Each scene shows the same named points in several views. A view is turned or mirrored, shifted and resized as a whole, has a little noise and may leave points out.

Scene 1
View 1
z30: [  9  -2  -9  17  31 -15 -12   8  -8  -4 -13  -6   3  10  -8 -13  19  -4
   5  -4  10  19   9]
z55: [ 14 -20   0   8  -8 -29 -10   1  -6 -11   3 -10 -10   8  -6  12   8  -1
  23   3   4   0  19]
z267: [  0  -5 -19  19  30 -35 -16  23 -25  -5  -7 -14  -1   3  -9 -21   4   5
  10   5  12  25 -19]
z469: [  8 -15   4  12  12 -20   5 -11   1 -12   1 -11  -6 -12  -5 -18  29   5
  -2  -7  36   7  20]
z931: [  6 -15  -2  12   7 -26  -7   0  -7 -11   3 -10  -6  -5  -9  -5  11   1
   9   3  18   7   6]
z519: [ -1  -7  -6   8  15 -27 -24  20   3   5  -9   8   6   7 -16  18   9  -6
  19   0 -15  -6  16]
z401: [ -6  -3 -17  17  11 -26 -16   8  -2  -5   2  11   6  -7 -18   7   1  -4
   0   2   5  12 -15]
z225: [ 30   6   2  23  38  -3 -17   0  -2   5 -10  -1  11  35  10   0  16  -5
   6 -13  -4   4  52]
z751: [  5   5  -1  19  28 -22 -20   0  22  14  -7  22  17  12   7  14  20  10
  -2 -21  -3 -14  47]
z766: [ -9  -4   3   7  21 -24 -13 -11  38   6 -27  24   5   1   4  14  51  13
  -1 -32  10 -10  45]
z6: [ 12 -11  -3  12 -10 -26 -13   9   1  -3   7   6   3   9  -8  23   4  -8
  22  -4 -10   1  21]
z254: [  7 -15  -3  14  23 -35 -24 -12  -7 -11 -12 -15 -15  19  13   4   9  25
   9   2  17  -5  18]
z409: [  4 -23   8   3  -7 -26   3 -16  13 -16  -6  -5 -14  -9  -5   4  37   5
  11 -10  27   0  26]
z18: [ 17   1  -9  21   4 -27   2  18   0   4   3   2  13   8   3 -11  24  -4
  15 -25   3  26  26]
z692: [ 14   2  -2  17 -16 -11   3   5  20   4  16  27  22  -4 -12  17  19 -22
   7 -23  -6  11  34]
z908: [  4  -5  -6  14  13 -30 -19   0  11  -1 -12   8   1  15   6  16  21   9
  11 -15   0   0  26]
z478: [-10 -18  -2   1   5 -35 -17   3  14  -7 -21   3 -10  -1 -10  17  31   6
  19  -7   4  -5  14]
z173: [  2 -10   2   9   9 -20  -4  -8  14  -6  -9   5  -2  -6  -6   1  33   1
   2 -12  18   4  24]
z856: [ 21   1  -8  24   4 -15 -12  -2   0  -3   5   8  10  24   6  14   6  -6
   9 -15  -5  14  26]
z419: [ 10  -2  -4  15  12  -8 -14  -1   3  -6  -5   9   7  12 -13  13  13 -14
   5  -5  -2   9  15]
z314: [ 13  -3  -2  17  -2 -12  -3 -10  15  -6   3  16   9   3  -4  11  24  -8
   1 -19   8  11  28]
z759: [ -3   5 -15  18  16 -14  -6  20   2   4   4  17  20 -14 -27  -4  10 -20
  -4  -6   2  21  -6]
z601: [ 10  -7  -7  17   3 -27  -7   6  -3  -4   9   2   5  -1  -7   1   8  -2
   8  -5   8  10  11]
z385: [  8  -4 -13  19  11 -26  -3  15 -15  -5  10  -6   6  -7 -13 -15   4  -6
   5   0  14  23  -6]
z167: [  7  -5   7   6  17   3  -6  -8  19  -5 -16  12   5   1 -21  10  36 -18
   0 -10   5   1  34]
z985: [ 25 -19   4   7  -2  -4  -7  -4 -19 -21  -1 -19 -13  14 -20   6   6 -23
  20  14   5  13  11]
z353: [-12 -23   4  -1   7 -35  -1  -4  13 -10 -13  -5 -13 -25 -14  -7  39  10
   7  -5  31  -3  12]
z371: [ 15   3 -10  22  26 -28 -21  14  -4   7  -8   2   9  26  10   3  10   6
  15 -13  -7   9  27]
z224: [ 15   7 -16  26  40 -19 -21  22 -21   5  -5  -6  13  21  -5 -12  -2  -4
   6   1  -5  19   6]
z339: [  6   0  -9  18  31 -33 -21  15   2   8 -16   1   6  19   8  -1  20  11
  14 -14  -3   4  28]
View 2
z18: [  6  17   5  -4 -50   5  16   0 -26  12   6   0  -5 -50 -34   2 -28   4
 -24 -28   7 -13  -4]
z478: [-19  20  11  13 -33  34  -9   6  -9 -32 -32  12   9   2  -4   2 -16 -29
 -23  -3 -11 -15  -2]
z409: [ -9  10  -2   1 -31  33  20 -13 -21  -1 -53   8  38  -7   8   9 -38 -19
 -20  14   4   8  -5]
z385: [  6  -3  -1  12 -51   6  23  28 -13  17  32 -16   1 -14  -3   6 -48 -19
 -18 -12 -19 -35  -6]
z759: [-10  13 -15  27 -43 -15   5   3  -6   0  25 -19 -14  -6  -8 -13 -47  -2
 -35 -27 -30 -53  16]
z224: [ 11  10  14 -16 -38  11  12  42  -7  -5  51 -12 -52  -9 -21 -10 -38  -4
  -8 -38 -16 -18  -9]
z601: [  4  -3   4  13 -35   5  11  16 -17   5  -2  -3  -5 -18   3   3 -32 -12
 -15 -10   0 -24  -5]
z519: [-12  12  13   8 -28   7 -12  16  -1 -29  -5   5 -31   3  -3 -10   7 -17
 -26 -24  -4 -24   1]
z167: [-24  24  -9 -11 -20   8  10 -29 -12 -15 -37   3  -9  13  -1 -24 -42  19
 -40 -20  -8   2  15]
z353: [ -2  28 -16  12 -39  40  19 -13  -7 -16 -32 -10  44   5   6  14 -35 -40
 -23  17 -15  -1   3]
z751: [ 19  34  -4   2  -4   8  -9 -19  -5 -45 -35  -7 -45 -28 -19 -14 -24   5
   1 -30  21   4  12]
z692: [-13  -1  -6  22 -27 -31   0 -27 -26   9 -35   5 -11 -38  -7 -14 -21  26
 -38 -28  20 -32  16]
z225: [ 12  20  13 -45 -13  15  18   3 -15 -12  -6   4 -57 -19 -22 -21 -35  28
  -8 -41  19  26  -5]
z30: [  0  20   4 -15 -40  24  19  19 -11  -4  19  -8 -16  -3 -17  -7 -53  -7
 -17 -22 -20  -7  -5]
z856: [ -3  -7  21  -5 -23  -1   1  15 -28   1 -16  13 -35 -32 -12 -12 -39  16
  -9 -28  15 -15  -8]
z931: [  2  -3   3   4 -36  21  21  20 -13   5  -2  -4  10  -1  12   6 -41 -25
 -13   3 -10 -13 -10]
z55: [ -9 -15  20  -3 -31  17  11  25 -20   5 -22  15   2  -5  15   4  -7 -18
 -18   0  10  -7 -18]
z339: [ 11  31  11 -13 -30  29   0  14  -8 -32   2   0 -33 -25 -31  -3 -19 -12
  -4 -29   4   2  -7]
z766: [ -3  57 -12   5 -13  31 -13 -46 -12 -56 -67   2  -6 -22 -31 -10 -40   0
 -12 -16   8  10  19]
z173: [ -4  22  -9   2 -29  23  14 -14 -16 -13 -33  -2  12  -9  -5  -3 -47  -8
 -19  -3  -3   0   4]
z6: [-14 -13  21  10 -27  -4  -5  18 -17  -2 -22  16 -19 -16   6  -4   2  -5
 -24 -17  15 -25  -8]
z985: [-28 -27  23 -26 -35  14  30  33 -21  28  -2  18  -4  24  26  -8 -28   2
 -37  -7  -7  -4 -21]
z401: [ -7  -1   3  33 -36   4  -3  28  -8 -11  13  -8 -12   0   4  -4 -47 -24
 -15 -11 -25 -50   3]
z254: [ 15   6  21 -15 -18  52  10  34 -13 -25 -19   5 -14  -2   2   8 -42 -32
  18   4   5  16 -22]
z314: [ -8   6  -1   6 -23  -1   7 -16 -28   0 -39   5  -5 -25  -7 -12 -51  16
 -19 -17   9 -13   6]
View 3
z766: [-23 -15  94 -13  62 -23 -16  30  37 -33 -11 -11 -45  46  -9 -37  63  78
  62  19  54  28   7]
z314: [-10  -2  31  14  22 -24 -11  31  12 -44  10   4 -39  30  39 -18  21  31
  59  31  27  -5  18]
z371: [ -1  12  18 -22  37  -2   8 -14 -23  -8  14 -11 -55  60  -9 -23 -14  27
  41 -11  13   8  18]
z55: [  3   5  30 -15  49  -8 -11  -8 -27 -38   4  10 -23   1  11  17  11 -27
  52  32  -3 -13  15]
z173: [ -6  -3  47 -10  60 -30 -25  13  26 -59  11   0 -34  16  14 -25  39  24
  57  17  22 -14  13]
z908: [ -5   3  47 -22  45  -9   0   3  -5 -19   3  -9 -42  31  -8 -10  16  37
  57  12  19  17  17]
z254: [ 15  21  55 -56  63 -30  -8 -44 -23 -55  23 -11 -37  26 -20   5   8  18
  78   8 -11   4  29]
z401: [-10   6 -22 -18  36 -16  -1  10  30 -17  31 -24 -48 -22   8 -10  16  19
  46   5 -41 -23  22]
z30: [  8   4   6 -19  59 -33 -11 -12  16 -41  38  -3 -59  25   1 -32 -12  14
  44 -26   7 -26  14]
z469: [  2  13  32 -17  66 -43 -41  -6  21 -98  20   1 -24  20  25 -32  33   5
  60   9   8 -40  20]
z409: [  0   3  62 -15  70 -30 -36  11  13 -81  -5  11 -11  -3  19  -5  47   1
  70  32  27 -14  13]
z759: [-21  -6 -35   9  33 -17  -8  30  49 -15  32 -17 -59  -2  24 -38  16  21
  21  -9 -21 -37  13]
z478: [ -7  -6  45 -30  73  -9 -11   9  18 -19  -2  -8 -32 -21 -18   0  37  13
  54  13  10   4   8]
z519: [-19 -17  24 -10  50   3   7  -1   3  17   8  -8 -57   9 -14  -3  19   7
  23  12  -9   0   7]
z353: [-10   4  50 -32  94 -29 -43   4  41 -76  -1  -8 -15 -19  -3 -22  66   5
  56  13   5 -27  12]
z225: [  3 -12  49   5  33 -28   7 -24 -28 -25  33  14 -78 102  10 -28 -21  32
  41  -4  37   1  12]
z856: [  1   6  12   3   8 -10   7  12 -22 -20  15   2 -47  45  29  -7 -15  24
  56  19  17   4  20]
z985: [ 18 -17  17   3  49 -33  -6 -15 -19 -43  40  34 -47  -9  32  27 -22 -49
  51  18   1 -38   7]
z751: [-28  -7  62  -4  32 -10   4   1   4 -10   4 -17 -61  82  -3 -34  41  67
  41  22  16  21  19]
z385: [ -1  22 -37 -16  43 -16 -19  -1  15 -48  29 -15 -34   1  21 -29  -2  -6
  36 -13 -24 -46  23]
z267: [ 12  30 -36 -50  66 -17 -13 -25  12 -35  38 -26 -45  -7 -16 -29 -21  -3
  40 -43 -33 -39  23]
z18: [ -4  23  -7  -4  38   1 -19  24  -6 -38  -5  -4 -28  45  23 -47  -6  11
  34 -13  37 -17  15]
z601: [ -7  12   0 -10  35 -12 -12   5   0 -39  12  -9 -31  13  19 -14  13   3
  43  16 -11 -22  21]
z6: [-12  -3  18   0  26   7   5  10 -23  -4  -1   2 -34  10  14  11  12 -10
  39  35  -2  -1  13]
z167: [-12 -40  58  23  54 -39 -10  22  38 -33  27  21 -65  26  24 -19  29  24
  44  18  37 -14   0]
z419: [ -5 -17  19   5  31 -25   4  12  11 -16  30   5 -60  16  20  -3   1  18
  49  14   7 -11  12]
z692: [-30 -11  11  40   5   2  -5  56  10 -17  -7   5 -35  33  53 -23  30  21
  30  42  27  -7  10]
z224: [  1   7 -19 -20  38 -19   7 -28  -4  -9  49 -15 -75  48  -5 -29 -29  16
  27 -31 -21 -24  20]
z931: [  2  11  11 -23  56 -26 -22 -11   6 -59  21  -5 -30  -2  13  -9  18  -9
  53  12 -17 -31  21]
View 4
z419: [ -7 -12   7 -16   3  15  -6  11  -2 -20  -2  17  -1  10 -16 -10  14   4
   4   6  -1  27 -10]
z385: [-11 -11   8  -9   9  21 -39  15   5   0   5   9  -3   5  -3 -10  -4 -15
 -21 -19  -2   3  -3]
z167: [ -6 -15  -7 -27   4  15   0  -3 -32 -22  13  28   6  21 -20 -20  20  17
  13   3  -8  35 -11]
z225: [  2  10  10  21  18  22  21  -6 -14 -13  -9   6  12  12 -20   2   8  18
  17   3 -16  28 -27]
z908: [-10 -10  -1  -4  -3  10   0   3  -5 -27   1   4  -7   8   8  -7  19  16
   6  18 -18  12 -22]
z18: [-19  -2   1   7  -4  19 -10  -1  -5   8  10  12  10 -10  -4  -4  -6  22
 -12   1 -10  -2   1]
z401: [-16 -26  10 -25   0  17 -33  24   8 -11   4   7 -16   6  -8 -12  12 -20
 -13   2  -2  10 -13]
z692: [-34 -18  -6 -16  -5  14  -6  13 -10 -18  26  27  14 -17 -23  -9   5  32
   2  14  15  24  -7]
z224: [ -1   0  25   7  17  27 -11  11  11  14 -12  -5  -8  12 -20   4   4 -15
 -10  -4 -15  14 -18]
z254: [  7  -1   1   8   9  10 -15   1   0 -44 -14  -6 -13  23  30  -9  15  -6
   3  -4 -24   9 -27]
z759: [-22 -28   9 -28   4  24 -27  20  -7  12  16  15  -5   3 -30 -13   8 -12
 -15  -2   1  12  -8]
z314: [-16 -18  -7 -10  -6  14  -5   6 -18 -30   9  23  13  -3 -10 -15   7  17
   9   4   1  16  -9]
z353: [ -7 -20 -20 -29   1   6 -38  -7 -29 -31  24  15 -11  26  29 -28  16   5
 -11 -13 -22   7 -10]
z931: [ -5  -8   0 -11   9  11 -35   8  -1 -27   4  12  -6  14  13 -16   4  -5
 -12 -15  -5  13  -8]
z6: [-20  -3   7 -13   2   6 -11  17  19 -27  10  11  -9   1   3  -3  15  24
  -4  19   5  29 -12]
z371: [ -8   1  13  12   6  18   4   4   5  -5  -6  -5  -5   6  -2   4  11  11
   0  14 -19  13 -23]
z339: [ -7  -2   6   5   6  17   1  -3  -6  -3   0  -6 -10  13   4  -1  16  11
  -2  14 -28   8 -26]
z985: [ 10  12  13 -16  15   9 -24   9  17 -32  -9  29   2  23   1 -11   3   4
  -5 -18  10  42  10]
z519: [-16  -7  11 -22   8  10 -10  13  11  -9  12   3 -20  17  -4  -3  24  13
  -8  20 -11  31 -21]
z267: [  1  -7  18  -6   9  23 -38  10  13  11  -9  -4 -18  19   6  -7   4 -29
 -26 -16 -21  -4  -6]
z469: [ -3 -12 -14  -5   9  15 -33  -6 -31 -30  11  18   8  16  14 -25  -1   0
  -4 -28 -12   6  -8]
z766: [-16 -28 -22 -16 -12  10  13 -13 -47 -29  19   9  -2  13   4 -21  31  29
  19  26 -32   9 -31]
z856: [-12  -4   9   6  -1  15   2  12   6 -23  -6  13   8  -7 -11  -2   4  14
   6  10   3  17 -12]
z409: [ -6 -11 -19 -18  -3   4 -25  -7 -23 -47  15  24   2  16  28 -25  10  19
   0 -11 -10  14  -3]

Which points are out of place in each view (at most two, in the order of its rows)? Write - if all are in place.
view 1 -> z478
view 2 -> -
view 3 -> z224
view 4 -> z18, z6

Scene 2
View 1
z206: [-32 -51  18  -7   4 -12  24 -21  33  46   4   2  34  55  21  13 -25  23
 -33   8  -3 -62   0]
z169: [ 12 -64   6  -2   7 -28  24  -2   8 -15 -57  23  16  42   3   5   9  18
 -20  17 -16 -24   2]
z328: [ 33 -47  12  16   5 -29  14 -10  27  -8 -33  53   4  50 -12  -9  -5  16
 -17  30 -17  -8 -16]
z712: [  2 -47  29 -33  29 -39  47   9  35  15 -30  11  38  98  20  -7 -24  45
 -45  25 -32 -61 -20]
z594: [ 13 -53 -16 -61  19  15  17  10   2  -9  31 -12  -1  25  -5  14 -13  20
  -9  11 -32  -6 -48]
z965: [ 10 -26  -3  23  10  -8   4  -8  19 -31  -3  10  10  19  -3   7   1  -1
 -31  15 -22 -23 -24]
z722: [ 14 -39  15  55  15 -14  -7   8  28 -34  -9  36  15  20 -13   0  18  -7
 -45   7 -18 -13 -32]
z905: [  4   0   9  29  -5 -36  21 -17  10  10  -4   2  35  43  33 -11 -24   0
 -62  53 -21 -81 -53]
z809: [ 12  -3  33  66   5 -30  13  18  27   5   9  23  44  47  10 -24   0   2
 -89  37 -26 -81 -80]
z962: [ 16 -54  12 -38  17  15  20  12  41  21  31  29   1  55 -29   6 -14  42
 -12  -2 -24 -14 -33]
z859: [ -7 -39   4   9  14   9   2 -28  59   4  13  35  -6  42 -20  19 -17  17
  -1 -13  -8  -2  20]
z380: [ 63 -25 -25 -80 -19  -3  42  10 -28  12  17   4 -12  36 -10  -6 -23  42
  -3  65 -38 -32 -90]
z772: [ 26 -55 -11 -26  12   2   9  10   0 -23   5  11  -3  20 -13   9   2  11
 -12  16 -25   2 -40]
z35: [ 51 -68 -20 -61  -7  16  21  14  -9 -14  -8  28 -28  15 -43  14  14  38
  24  12 -22  21 -32]
z104: [ 10 -35   0 -18 -16  -9  27 -23  19  32  -7  23   6  45  -3   9 -19  32
  -9  27  -9 -45 -11]
z448: [ 32 -48  -2 -19   3 -43  29 -15  -2 -10 -49  24  10  51  16  -9 -19  15
 -17  52 -23 -22 -21]
z807: [ 27 -32  -4 -29 -10 -13  28 -20  16  17  -9  29  -3  48  -8   2 -24  30
  -1  36 -17 -28 -20]
z289: [  4 -34   1  -8  19  -2  15 -15  41 -13  -1  20   0  46 -12  12 -14  21
  -9   3 -21 -12   3]
z433: [ 37 -57  11 -12  39 -17   6   2  46 -30  -6  56  -7  60 -21  -8 -18  18
  -6  11 -30  32 -17]
z408: [ 31 -42  18  -7  -2 -30  26   4  15  27  -7  38  20  60   3 -18 -20  27
 -36  45 -20 -43 -54]
z696: [ 12 -52  -3 -71  49 -18  35   8  19 -30  -9 -13  14  69  14   5 -27  29
 -21  18 -46 -11 -26]
z114: [ 13 -26  15   1   1 -33  25 -13  18  30   6  20  28  58  24 -16 -36  14
 -44  50 -19 -55 -50]
View 2
z328: [-10   0  24   3  23  16   3  -3   7  -1  -6   5  -2  11  -5   9   9  -7
  12   5 -11   4  26]
z433: [  2   3  24  16  39  15  11  -7   8   0  -6  15  14   9 -13  16  18 -18
  24  20   9  10  24]
z807: [ -9   9  36  -9   4  14   4   0   2  12  -7   6   6  16   3  15   1 -12
   6  28 -13   3   7]
z104: [-12   9  31 -13  -4  11   9  -1   1  11  -2   0   6  12   6  13  -2 -11
  -8  23 -14   6   8]
z289: [ -5   9  24  -7  15  12  17  -5   1  10  -8  10  16   3  -7   5   8 -20
  -3  15   8   9  11]
z905: [-16  16   4 -19  -9   2  -2 -20  -6  25  -6  -9 -35  34  -4  11  -3   5
  -9  -5  -6   3   2]
z448: [ -9  -6  18   2  10  14  -1   0   6  16 -19  -1  -5  25   9  11  -2  -1
  24  17 -20   6  12]
z859: [ -4  11  29  -5  19  16  31  -6  -1   9  -1   9  24  -8  -9   2  15 -22
 -14  12   7   9  24]
z169: [-10 -11   7   6  12  15   8   6   6   1 -17  -2   8   9  11   3  -1  -6
   9   4 -14  10  17]
z594: [  9  17   7   8   5  16   3   5  -9  18 -11   5  23  14   7  23   9 -19
   4  39  19  -2 -17]
z965: [ -4  11   3  -3  16  18   5  -1  -5  14 -14   6   0   9  -6   1  11 -10
  -3  -4   8  -8   8]
z696: [  3  -3   3   8  10   2   9 -10   7  18 -20   5  17  25   5  17  -5 -17
  23  35  16  27 -11]
z722: [ -5   9  -3   7  26  17   3  -2  -4  -2  -6   4  -7   5 -12   4  19  -5
  -5 -19   9  -9  21]
z206: [-13   7  12 -10 -15   3  29 -14  -3  13   4 -15   4  11  11  14  -4  -8
 -26  16  -6  22  12]
z380: [  1  20  31  -5  -4  13 -32  11  -4  16  -9  10   1  36   7  37  -2 -10
  22  52  -4 -13 -28]
z35: [  8   6  28  12  20  29 -11  28   0  -4 -12  17  36   2  10  21  12 -21
  18  41  -2 -16  -4]
z962: [  0  16  25   5  10   7   8  -4   0  -5  11   8  23   7  -3  29   8 -21
  -5  34  13  11   1]
z408: [-12  10  22   0   4   3  -7 -10   2   0   7  -3 -15  28  -1  29   2  -1
   6  18 -11   7  11]
z772: [  5  10   7  11  17  20  -1   9  -5   9 -13   7  15  10   4  17  14 -13
   9  22   9  -9  -2]
View 3
z962: [  6 -18 -55 -35 -29  -7  13  -7  61 -13  22 -23  -7  -5  12   6   2   2
 -13   2  -2   3 -12]
z104: [ 25  22 -37  13 -41 -24   5  26  52   1  11 -27  -8   7  25 -17  25  18
  -1  -1 -12 -21  13]
z722: [ 47 -10 -11 -13  -1 -17  20  54  45 -68 -12  22 -42  45  -3  20  -3  36
 -22   5  27 -18  11]
z206: [ 19   4 -62  20 -33 -35  -1  45  54   2  29  -3 -34  10  20  14  49  -9
  22  18 -28 -29  26]
z712: [ 27  -4 -66  30   6 -12   5  35  57  31   1  -1 -29 -29 -26   4  38  25
  29  28 -19 -24 -20]
z905: [ 42  36 -27  36 -30 -49   7  82  17 -24  17  -8 -69   5 -13  15  29  58
  12   3 -31 -20 -10]
z328: [ 54  11  -8  -7  -5  -6  23  32  60 -24 -12   1  -5   4  -8 -16  15  34
 -15   0  20 -24  15]
z408: [ 46  28 -32  -9 -22 -24  12  41  56  -7  -6 -21 -28 -27 -13   4  16  38
   6  -6 -17  -5 -12]
z114: [ 43  32 -31   7 -29 -31  13  55  36  -9  20 -16 -45 -22 -15  10  33  36
  11  -1 -31 -13  -6]
z380: [ 25  43 -31  -4 -50  -8   8 -13  -4  -4 -17 -80  -1 -29  17  -6  -9  48
  -7 -25 -34  17 -68]
z433: [ 42 -20  -7 -34   5  24  40  -9  48 -31  11   4   5  -8 -21 -13  10  16
 -31   4  30 -16   0]
z965: [ 33  -2 -14  10 -16 -15  18  37  19 -51   4   2 -32  42   9   7   8  33
 -21   4  13 -23   1]
z289: [ 14 -16 -28   0 -23  -6  20  12  46 -23  31  -5  -8  24   9 -15  16  15
 -23  10  11 -22  10]
z772: [ 31  -4 -22 -13 -16   6  18  -6  12 -44 -16 -21  -6  23  22  12   0  12
 -17  -4   7  -6 -21]
z807: [ 30  23 -23   7 -36 -12  13  14  42  -2   8 -34   1  -4  14 -23  18  25
 -10  -4  -6 -17   1]
z809: [ 44  16 -36   1 -16 -59   7 103  52 -47   6  11 -91   4 -33  39   1  72
   5   1 -15  -2 -20]
View 4
z328: [ -3 -22 -11   5  -5  -4  16  -4  -3   3  35  27   8   8  17  -7  -1   3
  25   0   1  -8  57]
z114: [  9  -6 -19  17  24   5  28  17  10  13  14   7  12  -5  25  -6   8  -3
  -1 -32   4  -7  19]
z35: [  9 -23  50   0 -18 -32  -3 -39 -13 -18  22  -3  33 -26  12 -17  18   7
  41  13  -3   3  54]
z859: [ -6  17 -18  15  -6 -21  23   2 -20   6  28  36  15  -9  -6 -25  24  14
  19  30   3  18  59]
z696: [ -6  -7  24   9  38   2  16 -31   3 -24  14   3  13 -12  -2 -17  -3  16
 -13  18  -6  -4  19]
z289: [ -1  10  -8  15   1  -8  19  -9 -14  -2  25  24  18  -7  -5 -20  15   7
  12  15   2  12  47]
z712: [ -6  -4   0   5  47  31   9  11  21  -5  11  20   3   9  10 -22  15  11
 -15  -4  -5 -22  26]
z965: [ -6  13 -22   1  -3  -6  17 -18 -25   0  32   3  18  -7   5  -3  -9  -2
  19  -6  13   1  39]
z104: [ 14   1  -3  14  18 -11   5   6  -2  10  25  14  13 -13   9 -27  34   0
  19 -14  -3   0  37]
z169: [ -7 -10  -7 -10  20  -1  -7 -12  -7  -2  41  14  -1   0  11 -15   3   8
  26   2   1 -22  51]
z433: [-12 -26  11  12 -11 -12  34 -17  -3 -12  22  33  16   3  11  -4  -9  14
  13  33   0   6  58]
z905: [  8  12 -41  13  25  16  23  11  -3  16  24  -4  10  -1  17  -1  -3 -13
  -3 -51  11  -8  12]
z722: [-20  11 -32 -10 -18   2  22  -5 -26   1  25   9  18   4  17   9 -18   1
  25   0  22  -9  56]
z448: [  8 -30   0   6  25  -6   6 -18   5   0  42  11  -2  -2  17 -10  -3   0
  18 -17  -6 -16  34]
z408: [  8 -18   0  11  11   7  19  14  12   7  10  11  16   0  30  -6  11  -1
   8 -25   2 -11  33]
z206: [ -2  25 -25   6  42  -5   9  28  -2  15  16  14   5 -16   8 -28  35  11
   1  -2   5  -9  29]
z380: [ 33 -29  49  23   5 -11  12 -28   8 -11   4 -23  40 -27  21 -11  17 -12
  11 -42  -9   6  10]
z772: [ -2  -4  15   0  -3 -20  13 -27 -18 -12  19  -7  25 -22  13  -5  -2   7
  21   7   9   0  38]
z594: [  3   6  28   8  11 -23  16 -26 -15 -15   6 -15  32 -36   7 -13  10  11
   8  10   6   8  22]
z809: [ -9  18 -45   0  -2  38  29  24  -6  12   1  -3  26  15  31  13 -12 -13
  -3 -50  25 -15  26]

Which points are out of place in each view (at most two, in the order of its rows)? Write - if all are in place.
view 1 -> z289
view 2 -> -
view 3 -> -
view 4 -> -
